Each row is a point on a landscape with many valleys, with its height.
A ball rolls from a point to the lowest of its 2 nearest points, and stops where none of them is lower. Distance is the straight distance between rows; heights are no part of it.
k119 height 381: [  6  15  -5  -5  -4   1   6   5  -6  -3  -1  22 -10 -11 -20  -5   2 -16
  -2   5  14   4  29 -11  -7  13   3   3   2 -10   2  -9 -16  -1  11 -10
 -17 -13   0   5  -7  17   5  10  -1 -10  -3  -2  -7   4  11 -13 -23  -5
  11  11   4  -6  21  -3  11 -10   3  -2  -2   1]
k319 height 662: [-13 -11  13   9  10  -2   4   0  -1  -1   8 -12  25  12   9   3  15  16
  -6   2 -27  -6 -21   9   8  -5  -9   2   8  -2 -12  -6  12 -14 -11   3
  -1 -11   1   2   0 -10   9  -5 -13  -3  17   3   1   2 -21   5  -2 -24
 -11 -15   1   2 -16   7  -2   7  -2 -12   6 -15]
k952 height 599: [ -4  -5 -10  14  -1   7   1  -9  -6  -8  -6 -16   0  -9  17 -10 -12  -5
  15  11   9  -1 -14  11   2  -2 -19  15 -23   4  10  17   8   6  -2  -4
  -3   7  -2   6  16   0   0 -14 -18  11  -5  -9  10   3  -1   9  11   4
  -7   2  -2  23 -11   0   4   7   3  -3  -2  -6]
k653 height 276: [ -1   2   2  -6  10   5   3  -1   9 -16   3  23  -8   5 -20  17  13  -8
  -4  11   6   2   5 -17  13 -10  19   5  27 -10 -13 -17 -18   0  19  12
   5 -13 -21  13 -23   8  -2  16  15   4   3   6  -3  11   8 -12 -11 -18
   6   2   6   4  11  -4   0   3  -9   9  -1  17]
k584 height 636: [ -3 -19  -2  23  14  21   1   3  -2 -14   1  -7   7   0  23  -7   2  -2
   3  22 -10  -6 -29   2  11  -5  -7  12   5  -7  -1  -5   5  -7  -5   2
 -13 -13 -10  17   7   8  -3 -15  -8   6  13  -9   7  12  -7  13  -5 -21
 -11  -9   9  21 -11   6   3  13   1 -12  -4 -15]
k490 height 801: [ -2 -22  -4   0  -3  25  -7   7   9  -8   6   1 -24  -3  -1   0 -12 -20
  18  15   1   2  -8  -4  10   0  14   9  23  -7  -3 -13   0   2  11   0
  -1  -3 -14  24 -10   6  -4  -8  18  12   6  -9   9   8  17   8   3  -3
  -2  -6   7   8   3   5  -1  11   3  -6  -3   2]
k677 height 683: [-10 -11   8   7   5   2   0   1   5  10   7 -25  -2   8 -10  -6 -11   8
  11   3 -32   1 -27  10   3   1   2  10   7  11 -14  -8  17 -10  -5  -5
  -1   4 -13  -1 -16 -10  13  -4  10  10  10   6  -3  -3  -7  14   4 -13
   1 -14   4 -18 -16   3 -11  11  -7 -13  10 -10]
k817 height 575: [ 12  -9   4   0   6 -14  12 -11   6  13  -3 -22  14   6  19  -8  11  22
  -6  -9  -1   0   4  -2   1   5 -12  12 -13   2 -18  17  16 -19  -5   8
  14  22  -9  11   2   0   2  -5 -17 -16   0  -6  -9 -12  -3  11   9   6
 -14  -2   7  -6   6   0   4  -5 -22   5  -2   3]
k666 height 414: [-13  -1  -9   2  -5   7 -10   2  -6  -1   4 -14 -23  -1 -22  -4 -23  -6
  18   5 -13   2 -25  11   1  -1  12  -2 -13   7  11 -11  10  18  -9  -8
  -4   0  -4  -7  -9 -13  12   2  13  26   5  11  16  -3   5   6   2  10
   4  -1 -12  -8 -12   1  -6   5  18  -4   3  -2]
k96 height 431: [ -1  -2 -10  -2 -10   0  -8  -1  -7  10   0 -26 -21  -2 -10 -10 -20  -1
  19  -7  -9   3 -17  17  -2   3   5   0 -22   6   6  -5  14  14  -8 -12
   3  14   4  -2  -5 -13  14  -2   9  14   1   6  14  -6   7  13   8  16
  -2  -2  -8 -12 -12   1  -3  -1  12  -3   4   0]
k354 height 519: [  2   8 -12  -5  -9 -15  -1  -4 -10   1  -2  -8  12  -4   0  -4   8  13
   5 -20  -7   6  -5  13   8  -1 -12 -11 -41   1   6   8  -8   1 -11  -4
   5   2  14 -12   4  -3  10  -2   0   5  -3   1   8  -5   3  -6  -1   1
 -11   5  -5  -6 -15  -1   7  -7   0   2   1   2]
k135 height 135: [  2  -6   0  -9 -11   0  -3   0   8   4   2  -3 -18 -11  -4  -7 -14 -14
  12   3  10   3  16  -2  -2   7   4   5   8   5   1   3   5   2   7  -7
   6  15  -5   4  -4   5  -4  -3   8   0  -8  -1  -5  -4  11   2   9  12
   9   5  -2  -5   9  -2  -1  -1  -4   0   3   4]
k47 height 360: [ -2  22  -2  -9  -4  -5   2   6  -6   3  -1  14  -8  -7 -25  -2  -1 -10
  -6  -6   3   3  19   1  -7  12   1  -6  -3  -5   1 -11 -11   4   7 -10
 -15 -15  11  -6  -6   7  14  19  -5 -11   2   5  -1   1   1  -8 -25  -4
   6   9  -5 -13  15   1   8 -15   9  -7   0  -4]
k639 height 432: [ 14   5  -9  14   5  12   5   6 -10 -11  -2  13  13  -9  13 -11   7  -2
  -2   9  10  -3  12 -12  -2   6 -11   6 -11  -9  10  10 -18  -9  -3  -9
 -24 -16   2   2  10  27 -11  -7 -15  -6 -10 -12  -8  12   5  -8 -20 -13
  -1   6   9   8  11  -2   8  -3  -4   0  -6  -1]
k293 height 582: [  7  -7  -8   2 -12   5  -2  -7  -2  -4  -9 -16 -11 -11  21 -11 -14  -7
  11   3  23   0   4  11   1   3 -13  12 -17   0   6  15   8   7   3  -2
   5  16   4  21  15   3  -2 -12 -11   4 -10 -15  10   1  13  13  17  17
  -8   5  -1  19  -3   2   2   6   4  -2  -7   1]
k655 height 343: [ -4  21   5 -15  -7  -5  -2  12  -3  13  -2   9  -7  -2 -20   4  -3  -5
  -6 -14   0   2  17   8 -10  18   7 -16   2  -8  -2 -16  -4   4   4 -15
 -11 -14  24 -12  -6  -7  13  15   0 -16   5   5   2  -2  -3  -4 -17   4
   5   2  -8 -24  12   5   8 -19  13 -13   2  -8]
k696 height 185: [ 13  -4  -6  -9  -8   7  -2   8  -1   2   3   3 -20  -4   1  -8  -5  -8
   7  -1  15   3  18  -7  -5  12  11   0   2  -9   2  -4  -3   4   0  -6
  -1   6  -2  16  -2   9  -6  -1   7  -1  -1  -6   1  -3  20   5  -1  15
   5   8   6  -3  13   3   5  -3   2   2  -6   8]
k31 height 228: [ -8  -2   3  -4 -15   3  -8   3   3  -4  -2  12   6 -14   1   1  -7 -15
  16   5   2   2  14   4  -4   2 -11   1  -4   6  10  10  -6  -2  13 -14
  -1   1  15 -20   2   4  -2 -13   5  -1 -15 -11  -5   5  -3 -14   7 -11
   5  -4  -6   3   4  -4   1   3  -4  -9   8  -1]
k279 height 638: [-13  12   8  -4   5 -24   8 -25   5  -3  -2   4   4  -1  -9  10   3   9
 -18  -7   6   1   4   1  -1 -13  -8  -7   2  15   2  13   1  12  -6  18
  18  12  -4 -19   8 -14  -2  13 -15  -1  -8  23  -8 -15 -21 -13   5  10
   4  10 -10   2  -4  -9  -2 -10  -9  14   2  -3]
k56 height 338: [-10   5   4  -4  -2  -2  -8   9   9  -7   3  18  -6  -5 -33  10  -3 -10
   2   8 -12  -2  -6  -6   4  -2  20  -5  14   5  -2 -15 -10  -1  16  -6
  -4 -18 -13 -11 -23   2   9  10  30  11  -4   4   0  12   8 -14 -12 -15
  11  -3  -4  -9   1  -6  -8   9  14  -2   4  13]
k536 height 232: [ -1  15  -7  -5  -8 -10  -2  -4  -5 -20  -6  25  12 -11   1  13  14  -4
  -3  -9  17  11  16  -6   6 -12  -9  -6 -14  -3  12  11 -27  10   9  11
   3  -7   9 -18   2  11  -5   2  -7  -5 -18  -1  -5   4   2 -28  -5 -10
   0  10  -8  16   0 -10   4  -8   0  14   0  11]
k42 height 524: [ 17  -5   2   5   5   1   3   5  -3  14  -9  -1  25  19  27   5  24  21
 -15  -7  -1 -15   0  -8 -12  -5   3  -7   0  -3 -10  12   9 -18  -1   7
   6   6   3  -2  18  -9 -10  -9   0 -11  -1 -21   3   6   1   7  12  17
 -11 -10  12   3  -1   4  -4  14   0  13  -8  11]
k453 height 311: [  1   3  10   0  14  -4  12  -7   8  -6   3  20   1   7 -16  10  18  -2
 -14  12  10  -4  10 -21   4  -8   9  14  32  -2 -18  -6 -11 -11  14  13
   6  -3 -26  13 -16   9  -6  18   3  -5   3   9 -14   6  -5  -8  -9 -14
  11   1  11  -4  19  -6  -2   1 -24   7   0  12]
k146 height 235: [ -8  -3   7  -1  13  -1   2  -6   8 -17   6  11   4   5 -14  14  12   2
  -3   6 -10   2 -10  -4  20 -14   5   8  20  -4 -15 -13 -16  -3  10  14
   5 -11 -19  12 -26   3  10  11  10   8   7   6  -2   8  -1  -7  -8 -33
  -1  -5   2   1  -6  -1  -3   7 -11   4   1   6]
k236 height 534: [ -4   8  -2 -16 -16 -10  -8   1  -9   1  -2   3   4  -8   8   9  10   1
   6 -23   7   9  11  11   6   3 -15 -13 -25  -8  11   1  -9   8  -3   0
   9   2  31 -13   9  -7   3  -1 -10  -9  -1   0   7  -4  -1 -10   3   4
  -9   5 -10   5  -7   2   7 -16   4  -5  -2  -1]
k537 height 153: [  3   5   7  -2   8  -7   2   4   0   8   3   3   9  13  -9   3   8  15
 -14  -5 -12  -5  -5  -3  -1  -2  10  -9   9   2  -8  -7  -2  -6  -3   1
  -3  -6  -3  -2  -8  -5   5  10   7   0   7   6  -5  -2  -4   2  -8  -1
   4  -3   3 -16  -1   4  -3   1  -3   2   0   0]
k892 height 791: [-11 -13  -4   4   0  24 -11   2   6 -20   2  10 -22  -4   7   8  -9 -19
  11  16   6   5 -14   0  12  -9   9   4  18 -11   5 -15  -5  16  10  11
   0  -4  -6  18  -3   2  -6  -8   8  13   9  -5  13   9   9   4   5  -9
  -5  -4  -1  28  -3   3  -2   8  10  -2  -1  -1]
k170 height 573: [  7  -4  10  -7   4 -12   8 -13  11   7  -3   3   7   4  17   6  15   8
 -13  -4  21  -4  22 -11  -3  -5  -6   4  11   2  -9  16   5  -7   7  18
  21  22  -4   0  11  -2 -14   3 -13 -18  -6  -4 -13  -7  -5  -2  14  13
   0   3   6   8  14  -1   1  -2 -21  15  -4   9]
k370 height 449: [  5  -8 -10  -2 -10   0  -7   1  -5  10  -5 -31 -15   3   6 -11 -13   5
  14 -14  -4   2 -12  19   5   5   3   1 -23  -3  -3  -5  12   5  -4  -7
   8  13   6  17  -3  -9  12  -4   6  10   6  -5  17  -6  15  20  11  13
 -13  -4  -2  -4 -14   6  -1  -1   7  -4  -1   0]
k428 height 231: [ 21   3  -8  -9  -4   9   0  15  -8  13   3  -2 -22   6   3 -11  -4   0
  -1  -9  10   2  15  -5 -15  17  18 -10  -2 -16  -3 -14   2   1 -14 -10
  -9   1   5  19   1   2  -4   3   3  -7  14  -3   3  -8  15  13  -7  24
   0   7   8 -13  14   9   7  -9   9  -3  -8   1]
k775 height 754: [ -6   3   3  22  14  13   4  -6  -2 -16  -2  12  25  -1  18   3   3  -5
 -15  21   4 -12  -3 -10  -8  -8 -10   2  13   7  12  15  -3   0  -2   5
 -14 -11  -1 -14  26   3 -20 -11 -17  -3 -10  -3  -7  10 -19  -3   2  -2
   5  -5   3  24   0  -6  -5   8   5   7   0 -11]
k602 height 324: [-15  14  15 -17  -8  -6 -10   9   7  10   0   6 -16   1 -21  14 -10  -7
  -7 -14   1   4  14   9  -6  13  13 -17  13  -3  -2 -16   3  14   5  -7
   3  -5  20 -16 -10 -19   5  13   3 -11   5  13   3  -8  -8  -5  -6   8
   8   0 -14 -19   7   4   1 -14  13 -11   5  -6]
k676 height 109: [ -1  12   3  -7   0  -6  -5  10  -2   5   4   5   6   9 -18   5   8  11
  -7 -10 -18  -1  -8   5   3   1  11 -15  -3   0  -7 -13  -7  -5   1  -8
  -6 -17   4  -7 -14  -5  14  11  16   5   9   3   2   4   3  -3 -14  -9
   1  -4  -2 -19  -8   4  -1   1   9  -3   0   0]
k429 height 764: [-10   4  -2  20   9  11   0  -2  -7 -20  -3   9  25   4  20   7   7  -2
  -7  14  -4  -7 -17   1   0 -17  -9  -5   0  -2  15   7  -5   5  -6   8
 -11 -16   5 -15  22  -5 -12 -12 -10   4  -3  -4   5  12 -14  -3  -1 -11
  -7  -4   0  29 -18  -4  -2   8  13   4  -1 -10]
k839 height 730: [ 12  -2   5  13   9  -1  12   3   2  11   1   6  16   3   6  -9   3   3
 -13  12  -1 -10   7 -21 -16   1  -2   8  17  11  -2  16   6 -17  -3  -3
  -6   4 -11  -9  11   9 -17  -3  -1 -10 -12  -3 -18   4  -9   2   4  10
  13   0   9  -9  14  -7  -8   7 -12   6   0   2]
k93 height 462: [ 20   7  -6  12   6  17   4  14 -13  -1  -3  16  15   3  18  -9   6   0
 -13   9  11 -11  13 -20 -19   8   2  -4   5  -7  10   9  -9 -10  -5  -9
 -25 -13   5  -4  22  17 -20  -6  -7  -7  -6 -14  -7  12   1   0 -10  11
   7   1  13   3  14   3   0   6   5   7  -8   3]
k378 height 141: [-24  -3   5 -15 -13  -3 -13   0   5  -2   2  -2 -10  -8 -18   6  -6 -14
  29  -4  -7  11   3  15  14   3 -11   5 -10  -3   3  -7  -2   6   9  -9
   5   3  11  -9 -18  -5  17  -3   4   6   1   0   6  -1  -3 -11   3 -25
  -3  -5 -14  -5  -4   3   6  -5  -5 -19   8  -3]
k25 height 187: [ -5 -10   4 -15 -19   0 -12   5   7  10  -1  -1  -9 -15  -4  -3 -16 -19
  22   0   5   4  14   8  -6   7  -3  -1  -1   9   7   8   4   1  14 -17
   7  14  12 -13  -1  -4   2 -13  13  -1 -12  -9  -3  -2   4  -6  15   4
   7  -1  -9  -5   0  -2  -3   3  -1  -9   9   3]
k433 height 646: [-18   5  10  -4   4 -23   6 -26   8  -6   1  -1  11  -1  -6  10   7   5
  -4  -2   1   3   3   3  10 -14 -16   4   2  11   0  12   1   7  -1  17
  20  13  -8 -16   1 -12   3   6 -14   2  -7  14  -9 -11 -22 -14   8 -10
  -3   4  -8   8  -9  -7  -1  -4 -16   7   4  -3]
k561 height 547: [  2  -2   0 -21 -17  -3 -11   6  -1   8   0  -5  -6  -6  14   3   1  -4
  11 -20  12   4  16  16   0  12  -9 -11 -15 -10   6   0   0   3   2  -4
  10  11  30   1   7  -6   4  -5  -8 -14   3  -8   8  -6   5   1   9   8
 -10   2  -5   3  -3   6   6 -14   2 -10  -3  -2]
k171 height 561: [  6  -6   1 -14 -13   1  -9   2   2   7  -4 -11  -9  -3  22   4  -2  -2
   4 -12  17   0  12  12  -2   6  -3  -4  -8  -7   1   4   8   2   6   2
  11  17  18  14  10  -9   1  -7  -7 -10   0 -13   9  -3   8  13  16  18
 -10   2   0   9  -4   8   1  -3   5  -5  -5   1]
k244 height 189: [-17  -2   7  -5 -11   3  -8   0   4  -6  -3   9   6 -14  -3   3  -4 -18
  28   6  -5   7   6  10   6   3 -21  10 -10   1   8   7  -7  -6  15 -14
  -4  -1  13 -16  -7   5   7 -13   0   1  -9 -11  -2   5  -9 -16   3 -31
   0  -7  -9   4   0  -3   6   0 -10 -20   9  -6]
k954 height 718: [ 23  -1   1   6   5  -3  13   6   2  19   2   1  -6   4  -2 -12  -4   0
  -9   7   7  -6   9 -21 -19   8  11   8  19   8  -8   6  11 -14  -6  -1
   0  12 -16   4   2   9 -16   1   9  -8  -7   2 -16  -2   5  11   1  21
  19   5  11 -18  19  -7  -8   0 -10   7  -4  11]
k273 height 706: [ 19  -8   1   2   0  -5   9   4   8  24   2 -16 -13   2 -12 -19 -17  -1
   6   2  -9   1  -3 -12 -12  12  11  16  14  14 -15   1  17 -12  -2  -6
   6  16 -20   7 -12   8  -5   1  17  -1  -2   7 -15 -10  11  15   6  11
  15   1   9 -30   8 -10  -8  -2 -11   1   2   7]
k100 height 487: [ 13   3  -7  -5  -4 -13   0   2  -5  22   1 -22   3   8  -4 -10  -3  24
  -1 -23 -21   4 -13  15  -1   8   4 -12 -29   2 -11  -2   7  -9 -14 -11
   2   8   8  -3  -8  -7  14  -1  12   0   6   6   2 -14   6  10  -2   4
 -10  -5   4 -32 -12   2   3  -9   0   2   3   2]
k821 height 469: [ 17  -3 -10   1  -4  -2  -2   6  -8  18  -1 -27  -5   9   9 -13  -3  20
   3 -18 -14   1 -16  16   2   7   7  -8 -26  -6  -9  -9  12  -9 -11  -6
   1   9   6  16  -2  -4  12  -2   7   1  13  -3  11  -8  14  22   1  12
 -16  -7   7 -14 -15   7   2  -4   4  -1  -2   0]
k618 height 556: [  8  -9   4  -5   2 -19   8 -12  10   7  -7  -5  22   6  20   6  21  18
  -8 -11   6  -3  14  -6   0  -4 -13   3  -6   3 -12  21   6 -13   3  15
  22  20  -1  -3  11  -4  -7  -3 -13 -18  -8 -11 -10  -7  -3  -3  15   7
 -11  -1   6   3   3   0   3   0 -20  12  -5  10]
k126 height 267: [ 17   3   1  -9  -5   4  -2  18   2  21   3  -5 -26   8 -13  -6 -14  -5
  -1  -7   1   3  11  -4 -19  20  28  -9  16  -6  -8 -19  13   3 -10 -13
  -3   2   1   9  -7  -8  -5   2  12  -7  12   4   0 -10   9  16  -3  25
  12   5   6 -25  11   3   0  -8  14  -4  -4   4]
k571 height 158: [-17   8   7 -14  -7  -8 -10   6   4  -1   1   7   0   0 -17  14   5  -2
   6 -13  -9   7   0  12  11  -1  -1  -9  -3  -3  -1 -13  -9   3   9  -2
   4 -10  13 -11 -15 -10  15   6   7   3   6   5   6   2  -3 -12  -6 -20
  -4  -4 -11  -6  -9   3   2  -5   3 -11   5  -2]
k9 height 695: [  8 -10   5   7   4   1   7   4   4  19   6 -24 -10   7 -11 -17 -17   5
   9   3 -23   3 -14  -4  -5   9   8  17   8  12 -16  -5  15 -13  -5  -9
  -5   9 -20  11 -16   5   6  -1  13   2   5   5 -11  -6   5  18   1  -3
   7  -4  10 -28  -1  -2  -6   3  -9  -6   5  -5]
k557 height 598: [ -7   0   3  -9  10 -14   9 -25  12  -7   1  -8 -13   7   1   8   0   9
 -12  -8  16   7   6   1  13  -8  -1   5  11   4  -4   1   4  14  -5  26
  24  16 -11  16  -5  -7  -1  18 -13   0   8  21  -1 -19  -5   4   7   9
  -3  10  -4  11   5   0   4 -12 -14  14  -1   3]
k18 height 649: [ -6 -15   4  17  17  12   3   6  -8  -7   5  -8  17   7  19  -2  13   9
  -3  13 -18  -4 -26   6  11  -5  -9   6   4 -11  -6 -10   8 -10 -14   2
 -11 -18  -1  16   4   3   2  -9 -16  -2  22  -2   5  10 -14   9  -7 -25
 -14 -10   5  12 -13   9   1   6   1 -16   1 -15]
k356 height 628: [ -1   6  -7  -4  -2 -20   5 -19   2 -10  -6   9  -2  -6 -11   4   0   5
 -12  -7  13   2   1  -5   3 -16   0  -8 -10  16   9  16  -5  16  -4  18
  19  10 -10 -12   5  -1  -6  11   4   9 -16  16  -3 -12   0 -16   6  17
   7  15 -10   6  -4 -11  -5  -2  -3  24  -1  14]
k404 height 368: [ -7  -1  -2   8   0   8  -5   3   3  -8   3   6  -9  -8 -22  -2 -14  -9
  13  17 -18  -3 -19  -4   3  -5   8   5   3  12   8  -5  -5  -1   6 -10
 -12 -11 -19  -7 -15   6   8  -3  20  25  -5   3   2   9   4  -6  -6 -13
   7  -2  -3  -5  -5  -6  -8  14   7  -4   4   2]
k239 height 609: [ -3   7 -12 -13   0  -6   2 -19   0 -14   0  -5 -24  -3  -5   2  -6   0
  -3 -11  20  12   8   2  13  -4   0   3  -8   2   6  -4  -5  25  -8  19
  18   8  -4  16  -7   1   1  17 -10   8   4  20   9 -15   7  -3   3  15
  -2  16 -11  12   8   2   7 -19  -1  16  -2   3]
k73 height 620: [ -2   5 -11  -3  -3 -11   5 -19  -3 -12  -4   0  -9 -13  -6  -4  -6   1
  -3  -6  18   5   4  -1   4  -8  -8   1 -21  12  13  13  -6  20  -6  10
  10  11  -4  -4   4   3  -2   6  -7   9 -12  12   1 -10   3 -11   5  17
   5  14  -9  11   2  -6   2  -4  -2  18   0   6]
k64 height 552: [ 11  -6  -1  13   6  -6   6   2  -1  11  -2  -7  29  14  11  -4  12  20
 -10   2 -18 -14 -16  -4  -8  -8   3  -5  -4   9  -7  15   9 -18  -4   0
   4   2  -9 -11  11  -6  -1  -9  11   1  -5 -12  -5   3   2   4   7   5
  -3 -11   8  -5 -14  -2  -7  16  -3  12   1   4]
k229 height 239: [  4  11  -4  10   9   4   3   2 -14  -1   2   1   9   6  13  -3   9   8
 -19   3   3  -6   0  -4  -7   2  -5  -9  -5  -7   8  -1  -1   5 -15   3
 -17 -11   9   2  17   2  -7   6 -21  -7   9   4   1   3 -11   5  -9   9
  -1   2   2   7   2   6   1  -8  10  -1  -6 -14]
k998 height 494: [ 20  -2  -4   6  -2  13  -2  15  -8  10  -4   7  11   8  23  -2   9   4
 -10   1   8 -14   6  -9 -18   2   8 -11   5  -5   4   9   2 -10   2  -4
  -6   1   9  -1  22   0 -17  -9   5  -6  -5 -23   0  11   7   5   8  22
   0  -3  10   8   3   5  -5  14  10  10  -9  12]
k644 height 743: [ -2  -4  12  14  10  11   6   1   3  -1   0  12  28   3  16   2   4  -5
 -14  17   1 -10   8 -16 -12  -1  -9   3  28   6   4  16   6 -14   3  -1
 -11  -4   3 -14  21   3 -20 -10 -11 -14 -10  -9 -13   9 -20  -1   7  -1
   8 -10   6   7  12   0  -4  10  -6   1   1 -10]
k51 height 310: [ -2   2  -2  -9  -6   0  -3   4   9 -12   0  22 -13  -8 -29   8   1 -13
   5   6   5   4   9 -14   9  -2  19   4  14  -2   0 -12 -15   4  19   1
   8 -12 -17   3 -26  11   1  11  26  10  -8   4  -1   5  18 -18  -9 -10
   9   6  -2  -1  10  -9  -1   2   4   5   3  20]
k917 height 347: [  2  -8  10   8  14   9  12   1   4   0   7   3  -4  12  -8   1   8   1
  -8  14  -3  -2  -2 -16   4  -1   6  14  29  -4 -18 -10   1 -13   0   4
  -7  -6 -21  23 -12   7  -2   8  -1  -4  13   5  -8   6  -4   6 -10 -10
   8  -3  14  -9  15   5  -1   7 -18  -5  -2  -4]
k891 height 616: [  0 -13  -5  19   5  20   3   2  -3  -7  -1 -10   4 -11  25 -15  -8  -9
  14  20   4  -3 -12   5   2   5 -18  18  -9  -5   9  11   5  -5  -2  -9
 -16  -4  -1  11  18  14  -7 -19 -17   1   1 -16   4   8  -4  11  -2 -11
 -10  -2   5  20  -4   2   5   4   1 -16  -5 -15]
k665 height 203: [  6   5   7   7  16   2   7   2  -9   5   3  -2  15  18  10   1  14  19
 -25   2 -10  -8  -7  -5  -8  -2   4  -7   9  -3  -8  -5   6  -7 -16   7
 -11  -8   0   4   8  -5  -4   6 -16  -8  13   5  -3  -1 -17  10  -6   5
  -2  -4   6  -1   4   7  -3   1   1   2  -4 -12]
k267 height 671: [-18 -11  14   8  10  -3   2  -4   3  -1   9 -13  17  11  -2   3   5  12
   1   5 -32  -6 -28  11   9  -9  -3   2  11   7 -12  -7  12  -9  -7   1
   1  -5  -6  -6  -8 -17  14  -3   2   9  13   6   1   2 -18   6   3 -23
  -4 -16   1  -4 -22   6  -8  15  -3 -11   9 -14]
k607 height 198: [-18   0   8 -10   3  -6  -7  -4  13  -7   4   4  -5   4 -17  18   3  -1
   4  -4  -5   7  -4   3  18 -10   5  -1  15   0  -8 -13  -7   9  11  11
  14  -3  -7   1 -21  -6   8  10  12   8   7  11   2   0  -1  -8   1 -22
  -1  -3  -6   0  -7   0  -2   3  -6  -1   6   3]
k941 height 590: [ 18  -6  -4   7   4  -8  10  -8  -2   9  -5 -26   6   2  23 -12   2  16
  -5  -4   7  -1   4   2  -2   8 -14  11 -19  -3  -9  16  16 -10  -8   3
   5  18  -2  18  13   3  -2  -5 -23 -11   2  -7  -2  -8   1  17  10  17
 -14   3   6   3   5   2   5  -7 -10   3  -6  -2]
k175 height 773: [ -9   2  -9  14   1  19  -8   6 -10 -16  -3   7   6   1  23   6   1  -8
   2   9   4  -2 -17   8   0 -11  -5  -7  -6 -10  19  -2  -5  13  -1   5
  -9 -13  13  -4  19  -3  -9 -10  -9   7   2  -8  14  11  -4   1   2  -4
  -8  -3  -3  32 -16   1   0   5  20  -2  -5  -9]
k443 height 393: [ -5  -5 -11   8   2  11  -6   1  -3  -8   4  -6 -16   1 -16  -5 -17  -3
   9  11 -17  -1 -28   0   3  -7  15  -2  -2   8  11 -10   2  10  -5  -1
  -9  -8 -18   2 -10   0   5  -1  22  31   3   5  11   5  11   4  -2   4
   3  -2  -2   0 -11  -1 -10  14  16   4   0   1]
k898 height 783: [-15  -9  -3   7  -1  22 -14  11  -2 -12   1   6 -12   0  10  10  -5 -14
   8  11  -3   0 -19   8   5  -9   6  -8  12 -10  10 -17  -1  15   4   5
  -6 -11   8   4   3  -6  -1  -8   6  13  11  -3  18  12   2   5   4 -10
  -6  -7  -5  22 -13   7  -3  10  20  -8  -1  -9]
k627 height 298: [ -2   2  12 -11  -6  -3  -6  12  13  17   2  -4 -19   4 -15   4 -17  -7
   0  -7  -2   1   7   2 -11  13  20 -10  21   3  -7 -13  14   5  -1  -8
   7   4   6  -8  -9 -16  -2   3  14  -6   6  10   0 -10  -2   7   4  16
  12   1  -7 -22   4   0  -7  -6  12  -7   4   0]
k832 height 236: [-10  16   1   4   7  -3  -1  -1 -13  -7   1   8  13  -1   3   5   7  -1
 -13   0   1   2   4   2  -2  -1 -12  -4  -3  -6  11  -3  -8   6  -5   3
 -11 -15  13  -7   9   1   1   6 -21  -6   4   6   0   5 -17  -8 -11 -10
  -3   2  -7   6  -1   1   4 -10   6  -6   1 -12]
k353 height 407: [  8   9 -10   3  -5   7   3   3  -9 -14  -2  19  -3 -13  -2  -8   2  -9
   3   5  17   5  18 -11   1   4  -8   6 -12  -8  11   3 -23   2   3  -5
 -16 -12   0   6  -3  27  -3   0  -7  -2 -11  -6  -6   7  12 -14 -19 -10
   4  11   3  10  14  -5  10  -5  -3   2  -4   4]
k525 height 587: [  0  -4   7  -5  10 -11   9 -20  15   1  -1  -2  -7   6   6   7   4   4
 -14  -3  18   1  13  -7   4  -7   0   8  17   4  -8   8   6   5   1  22
  22  22 -11  13   2  -4 -10  10 -10  -9   2   8  -7 -13  -4   5  13  13
   1   4   2  10  13   0   0  -4 -18  15  -4   6]
k721 height 202: [ -6  22  -3  -1  -4  -5  -1  -3  -9 -12  -6  22  11  -9  -7   8   5  -7
  -8  -3   8   3  11  -2  -2  -6 -10  -8  -8   2  14   5 -18  11   5   2
 -10 -11  12 -22   7   5  -2   4  -9  -2 -15   4  -4   5  -7 -22  -9  -5
   6   9 -10   9   1  -8   1  -6   7   5   2  -1]
k691 height 504: [ 13   0  -9  -6 -10 -20   0  -2  -2  13  -3 -14  14  -1   0  -7   6  21
   0 -23 -12   3  -5  11   2   0  -4 -12 -38   5  -4  11  -2  -8  -8  -6
  10   9   9 -13   2  -4  11  -3  10   2  -6  -1   0 -12   9  -3   3   6
  -8  -2   3 -20 -15  -3   5  -4  -5   8   4   9]
k406 height 240: [ -2   6  -5   0 -14   3  -3   2  -6  -6  -6  19   8 -18  -3  -3  -6 -14
  10   2   8   0  16  -3 -11   4 -11  -4 -12   8  19  16 -12   3   6 -14
 -14  -4  15 -26  10  11  -5  -9   1   0 -23  -5  -6   5  -2 -21  -2   1
  11   3  -9   2   5  -8   1   2   5  -2   6   2]

Call two points neighbours if one is among the 2 nearest of the other. Go from one point of each pair to the other, from neighbour to neighbour, staying as low as possible. Name the highest point that can't be avoided.
k135 / k378 => k31
k378 / k721 => k229
k378 / k676 => k571

Write out the way that a ball takes from each point below.
k239 => k557 > k525 > k170 > k618
k273 => k9 > k677 > k267 > k319 > k18 > k584 > k891 > k952 > k293 > k171 > k561 > k236 > k354 > k691 > k100 > k821 > k370 > k96 > k666 > k443 > k404 > k56 > k51 > k653
k429 => k775 > k644 > k839 > k954 > k273 > k9 > k677 > k267 > k319 > k18 > k584 > k891 > k952 > k293 > k171 > k561 > k236 > k354 > k691 > k100 > k821 > k370 > k96 > k666 > k443 > k404 > k56 > k51 > k653
k998 => k93 > k639 > k353 > k119 > k47 > k655 > k602 > k627 > k126 > k428 > k696 > k135
